Each row is a point on a tangle of strands that fork, close into loops and nearly touch. The rows are in no order.
In the rows, 128 means zero.
Two points are linked if the straight distance between their rows is under 90.9. Some points are linked to none.
Vup: [139 157 121 141 160 129 95 130 126 127 172 116 149 103 166 98 106 100 156 142 126 117 113 96 145 127 133 134 110]
rur: [104 126 97 132 130 150 118 122 175 127 108 102 112 128 139 116 136 101 110 137 131 106 134 152 138 106 148 150 128]
Mesi: [109 108 140 114 138 113 142 146 145 144 111 124 104 113 151 137 109 102 112 123 124 130 142 163 118 132 134 142 164]
Vil: [153 140 122 126 110 149 152 66 167 132 112 130 105 147 85 153 155 142 95 140 152 103 119 157 155 134 140 106 111]
pek: [112 100 121 123 57 120 116 133 132 128 105 154 136 152 112 126 137 152 103 153 131 146 110 136 135 110 146 140 123]
Goto: [108 90 157 108 97 126 126 132 116 130 123 140 107 104 156 90 155 142 127 144 126 165 153 110 92 113 182 130 151]
lizu: [98 130 121 120 149 145 103 160 115 145 125 146 131 125 121 103 103 102 141 105 131 128 138 118 119 111 132 127 168]
nebu: [94 124 142 123 72 111 121 130 133 136 117 149 148 140 148 122 133 150 97 125 118 137 127 122 117 123 147 146 129]
Kage: [122 52 103 119 87 139 134 127 126 133 97 139 94 107 129 125 146 137 129 169 121 130 139 138 106 119 144 157 139]
Nomi: [97 147 142 117 146 93 134 175 100 107 139 128 117 107 137 110 123 145 146 143 114 155 138 123 123 156 93 121 135]
Zed: [151 165 113 148 159 136 92 127 120 119 159 113 164 110 157 135 102 118 153 120 130 91 90 101 135 142 106 140 126]
remol: [115 101 190 103 101 119 119 147 101 133 130 146 114 103 141 89 153 152 126 138 151 155 136 109 117 130 154 130 145]
zevu: [144 125 100 112 98 161 144 82 185 123 120 135 115 148 102 132 168 141 113 170 139 96 107 174 176 120 138 116 108]
Milu: [117 102 95 138 93 139 117 152 145 118 108 125 113 125 141 107 108 102 132 166 105 142 166 143 134 99 143 133 158]
sov: [119 108 107 132 79 107 134 136 131 98 105 110 122 119 104 165 142 147 128 136 124 123 144 124 95 137 85 140 111]
zad: [116 118 142 117 126 107 110 125 137 134 132 113 133 114 136 110 111 104 121 158 132 145 145 120 121 111 168 122 133]
Pasi: [131 131 78 122 96 140 108 134 109 103 155 142 116 105 151 113 142 113 179 200 121 171 157 133 107 97 169 119 168]
koze: [117 179 121 125 111 94 125 139 129 105 144 129 161 121 159 124 120 118 136 143 129 116 122 121 124 131 105 125 116]
Tolo: [152 198 115 143 115 112 122 132 152 108 136 112 123 111 140 152 143 129 131 109 155 104 107 115 143 122 116 126 95]
Ruto: [137 116 125 112 141 119 170 113 154 127 109 122 148 192 89 162 149 154 108 80 142 122 130 140 145 142 112 112 94]
Momam: [107 147 147 118 99 105 106 115 121 144 145 128 140 125 136 101 115 145 116 146 120 131 125 110 122 118 161 125 133]
Gub: [126 111 176 139 117 130 135 110 103 169 129 145 150 142 125 135 116 161 99 101 98 138 108 117 126 140 131 150 101]
Mele: [139 104 100 125 139 133 118 103 171 133 119 91 102 124 110 128 156 122 107 185 149 137 113 164 142 102 162 116 140]
tez: [129 117 134 122 126 116 129 105 147 150 112 122 100 131 92 136 143 142 91 156 152 146 98 148 141 115 152 108 139]
riso: [123 108 151 153 134 125 161 118 122 135 111 131 135 147 107 110 149 131 109 60 118 132 109 116 105 130 84 132 118]
pivus: [120 137 114 135 162 161 106 146 163 132 114 97 111 117 151 111 122 76 127 134 143 122 136 148 163 93 143 141 135]
medi: [113 133 144 123 96 123 143 129 132 153 101 155 155 148 131 143 129 131 98 103 136 119 104 144 118 110 125 138 118]
Barip: [165 186 114 155 145 109 134 142 148 95 128 110 139 132 156 158 133 99 139 89 150 109 93 109 138 133 106 132 113]
Sefuf: [190 129 115 157 176 140 156 100 150 141 126 127 128 173 91 173 128 151 113 81 125 108 116 119 168 153 114 109 101]
luze: [187 91 123 152 138 135 127 118 126 126 130 113 146 167 111 172 105 176 140 73 120 103 87 112 133 153 117 132 101]
deg: [123 117 106 108 102 115 114 137 117 125 143 139 117 104 148 122 140 121 144 189 144 174 125 132 92 97 167 124 165]
Ris: [130 155 132 112 123 127 128 145 102 98 136 139 107 105 130 109 107 78 180 163 150 128 169 137 109 141 119 107 153]
mup: [132 88 137 147 167 141 106 130 103 141 153 130 113 100 133 128 92 143 136 128 105 134 104 94 111 160 129 139 129]
Sop: [99 135 143 109 149 128 128 144 76 115 173 178 130 115 152 63 146 151 166 139 119 137 180 128 151 172 141 119 167]
mav: [140 118 110 121 150 140 106 135 148 130 118 91 100 110 123 133 135 93 132 180 164 165 128 157 129 90 153 113 159]
selu: [167 152 92 143 145 146 163 105 173 118 131 125 159 181 106 178 169 130 104 78 153 129 137 133 156 107 94 104 103]
nalap: [139 135 161 107 136 106 128 135 86 154 160 150 142 107 157 90 99 134 161 137 117 124 122 109 124 150 135 118 131]
desem: [125 129 129 137 167 125 125 143 121 143 112 113 135 121 114 133 108 124 129 96 121 113 111 112 117 124 104 129 123]
Nomef: [111 120 163 106 162 131 119 144 81 121 174 154 120 94 158 92 134 126 171 136 123 138 168 119 120 175 137 130 167]
ranob: [91 113 148 129 144 146 111 163 103 136 118 151 131 118 127 99 130 135 127 89 118 141 132 104 104 130 107 138 167]
supin: [130 153 128 116 155 123 132 145 88 133 177 164 139 122 151 76 99 107 184 141 124 121 138 116 138 144 134 112 131]
bef: [100 158 136 112 99 126 123 145 82 115 133 164 146 121 132 71 132 151 152 146 117 131 157 116 114 126 119 108 138]
nodu: [115 134 169 132 128 121 114 141 98 137 136 138 121 120 119 101 127 154 129 100 127 129 112 105 117 158 96 136 154]
Munob: [135 142 136 130 171 97 126 152 97 116 146 105 123 109 140 133 100 136 150 136 108 128 117 114 126 171 96 126 123]
lanet: [131 166 161 129 88 123 136 128 96 136 99 141 151 147 111 139 126 149 116 99 143 123 95 132 105 122 102 126 110]
mer: [184 116 125 146 157 132 124 110 137 149 129 116 150 153 104 176 108 162 116 99 114 106 97 116 165 143 128 122 92]
rova: [116 111 116 96 109 141 158 111 155 131 109 138 135 187 83 178 159 177 100 105 144 122 147 155 142 140 122 123 101]
zafe: [114 113 134 129 167 155 142 90 137 151 125 151 153 172 96 147 139 153 95 94 117 119 97 135 153 150 129 134 103]
relaz: [139 147 95 119 82 129 119 148 117 106 105 135 121 99 131 129 124 123 158 168 139 111 124 127 102 105 100 123 114]
toran: [120 133 183 146 110 141 137 117 84 134 150 145 148 144 128 137 142 171 114 84 113 144 105 105 113 164 99 161 104]
sizit: [142 152 136 138 78 146 150 86 137 142 113 139 116 154 92 170 136 146 94 125 145 118 125 146 134 127 130 123 97]
Munu: [113 155 135 114 138 128 126 154 95 105 159 153 127 121 134 94 106 84 195 124 124 128 181 134 128 133 131 111 144]
soka: [106 109 187 131 98 131 117 134 115 127 121 138 110 126 113 102 150 159 108 105 148 137 118 103 119 148 120 140 136]
bosin: [121 173 120 133 161 101 134 135 103 104 143 102 131 112 139 141 120 154 149 107 117 101 123 120 108 170 91 138 123]
nepi: [154 148 116 126 175 136 114 144 102 117 171 129 131 116 168 97 83 91 197 142 136 111 119 115 146 148 128 131 118]
beze: [119 122 160 137 97 119 123 111 126 137 124 136 103 127 94 131 137 153 88 128 147 149 104 126 126 146 132 123 144]
Ruti: [144 139 137 136 147 115 126 105 153 151 132 109 144 135 110 173 121 137 93 123 123 117 120 126 165 128 141 116 99]
laluv: [129 146 131 125 116 108 114 136 128 126 151 122 139 111 155 90 109 93 144 168 111 151 160 110 135 93 163 102 127]
Dedod: [108 139 116 111 104 112 120 156 143 131 113 129 115 115 149 150 120 123 121 124 145 119 117 145 115 117 129 143 159]
dalo: [118 141 108 129 117 129 135 124 170 135 107 130 128 130 130 156 139 123 102 119 142 102 118 150 128 109 130 136 121]
tivem: [170 97 113 144 165 122 153 120 121 139 125 96 151 159 112 157 126 154 126 46 110 101 94 127 126 129 99 133 127]
kodo: [95 145 116 96 114 127 126 147 83 105 151 167 124 112 138 72 144 150 168 164 121 141 184 138 130 142 140 103 163]
Lasev: [133 113 169 139 132 153 154 87 112 161 120 148 161 171 101 156 130 156 98 82 120 122 110 134 131 158 128 145 91]
vebe: [134 83 115 114 87 132 132 137 118 123 104 140 89 84 127 133 128 112 149 175 142 131 137 131 83 124 129 144 140]
pabeg: [135 154 120 125 143 145 106 160 135 118 111 114 115 115 136 121 111 72 149 134 173 116 130 126 135 104 129 126 137]
pamu: [116 99 74 118 103 144 128 105 174 117 111 134 125 149 104 144 160 146 107 171 114 108 118 160 161 111 132 135 111]
Tup: [130 177 126 136 136 112 132 126 128 132 137 109 105 104 128 144 128 138 124 126 126 122 103 111 120 120 132 121 87]
Mut: [111 119 149 112 169 127 107 154 93 116 163 129 139 117 164 114 94 100 169 132 120 150 153 112 120 167 140 146 153]
suled: [111 146 111 147 141 104 127 133 153 115 143 102 140 152 131 177 126 118 109 90 128 132 127 132 130 142 103 148 137]
Feda: [131 102 85 142 107 142 130 145 158 120 96 120 100 118 134 136 115 87 129 167 110 127 149 167 135 101 94 139 145]
Segel: [112 98 189 100 145 124 112 150 88 124 162 144 124 94 157 97 150 135 146 139 135 159 159 97 118 144 158 126 152]
Vab: [94 135 108 130 133 143 103 157 114 99 136 122 120 132 155 114 100 86 148 157 112 186 178 124 139 114 158 126 172]
Kuzuk: [123 76 151 109 100 131 128 147 118 125 123 130 107 104 149 101 149 117 151 150 115 170 196 131 105 111 189 118 165]
kizi: [126 92 131 133 187 136 123 94 144 156 135 108 120 128 122 109 124 107 107 147 134 132 107 128 141 128 173 127 137]
lasu: [140 150 117 153 147 122 127 146 150 111 109 130 129 128 144 133 124 76 118 114 165 121 98 118 127 124 112 127 122]
tutot: [131 160 109 122 125 125 114 134 114 110 166 132 128 107 152 96 137 94 172 180 125 173 164 123 118 80 175 98 143]
Pepa: [106 155 173 132 99 116 143 113 92 100 145 134 156 141 131 123 166 175 123 87 130 130 123 110 98 160 79 146 116]
nes: [118 133 131 105 106 123 133 154 110 107 114 140 107 97 129 113 120 110 153 152 149 125 148 124 90 128 115 119 135]
pofiv: [124 90 130 101 125 120 151 127 156 138 81 129 127 124 116 127 133 119 107 161 115 114 145 172 131 119 132 112 126]
Zik: [132 125 128 138 155 153 122 107 153 172 126 144 141 137 134 101 126 121 102 123 115 109 87 135 168 99 146 129 107]
bafot: [152 164 142 135 113 127 144 97 140 152 131 121 141 165 101 172 128 147 100 103 142 118 127 121 150 126 140 116 82]
kufu: [161 146 122 150 137 112 145 119 168 116 106 94 130 160 106 141 141 114 116 84 148 96 123 120 155 120 116 118 95]
Diro: [149 114 122 154 160 138 111 112 116 130 152 124 124 116 130 172 98 146 126 103 116 106 88 99 113 170 117 140 118]
Gibu: [139 120 143 130 139 117 128 141 108 170 140 139 137 114 148 108 88 117 142 128 85 135 121 111 133 110 130 122 121]
ruvo: [171 130 104 173 157 147 107 126 126 125 153 121 152 121 149 155 103 128 136 96 116 97 75 105 123 138 93 141 123]
nog: [139 119 131 144 148 135 115 125 129 167 133 132 144 123 130 95 104 113 119 132 97 127 116 110 157 90 146 117 100]
buni: [111 115 133 120 166 138 141 84 167 135 122 115 116 143 110 122 141 122 98 131 130 98 114 140 150 152 156 132 116]
gugov: [115 92 141 129 163 123 143 131 141 149 125 131 122 124 157 117 101 92 116 113 115 123 129 135 121 143 139 151 136]
rame: [198 153 106 162 160 147 139 98 155 133 145 126 161 176 102 182 148 144 107 65 141 127 112 116 172 124 96 116 118]
famug: [111 142 104 132 150 165 103 141 135 131 138 117 121 116 166 113 121 73 145 155 112 176 168 140 143 75 176 128 154]
tal: [108 112 113 129 107 116 105 141 141 105 108 101 121 114 102 144 121 131 111 158 120 131 155 131 116 127 117 132 133]
dupet: [92 124 113 135 137 152 118 118 144 148 107 124 111 119 119 96 124 126 108 126 105 114 135 129 123 97 149 135 138]
beru: [121 94 168 113 140 111 144 112 137 156 100 120 124 113 112 131 128 140 94 128 109 124 142 148 129 140 138 124 120]
rov: [148 179 127 140 135 104 142 126 110 129 146 120 127 130 126 157 127 168 139 79 123 107 96 117 114 149 96 130 126]
Rofo: [103 107 101 119 100 137 115 173 113 90 119 139 112 120 153 127 112 100 154 170 108 177 179 137 121 123 137 136 166]
Vod: [140 138 75 138 109 150 155 117 174 108 120 126 140 165 104 176 165 128 107 102 151 120 137 141 140 98 98 121 93]
pobom: [123 131 128 127 78 98 144 133 118 87 115 107 140 144 100 140 158 162 128 96 135 129 137 120 92 127 75 124 117]
dolev: [116 154 150 116 106 98 150 137 91 94 121 131 149 123 130 121 166 173 134 109 129 123 138 132 92 154 58 126 129]
soke: [140 95 91 122 134 164 140 120 164 115 95 122 103 124 142 125 128 72 137 193 122 119 149 187 149 109 114 136 140]
Mig: [159 198 144 145 113 128 144 115 87 134 129 129 137 151 109 147 127 164 131 82 135 120 75 120 119 137 107 128 106]
gik: [136 95 144 139 162 122 115 93 122 167 155 115 115 103 133 122 111 134 116 135 115 141 95 108 114 135 167 137 125]
legu: [134 124 137 124 106 106 151 131 136 102 99 109 143 163 90 154 148 153 115 85 151 121 132 119 112 135 110 127 98]
Mizas: [117 90 84 129 86 126 115 115 165 122 107 105 123 134 103 154 135 142 106 163 111 105 147 147 138 120 128 144 131]
Vebu: [131 88 122 106 145 146 148 120 158 133 104 124 110 123 123 100 129 88 137 180 124 130 151 178 140 108 150 105 144]

A piece is all that can be reached along the links. How many separate loops has the piece of each point below (a circle has one, a figure eight two, a Y none), and how many tips (points with one link)?
Mut: loops 0, tips 5
famug: loops 0, tips 2
lanet: loops 0, tips 6
Vup: loops 0, tips 4
sizit: loops 0, tips 4

A tip is a point with one link. Name the tips that can be reached along the links from each point below, in the order of the rows.
mup: Kage, relaz, Zik, buni
Ruto: rova, zafe, tivem, Vod
Rofo: famug, beru
kodo: lizu, mav, bef, Mut, Kuzuk
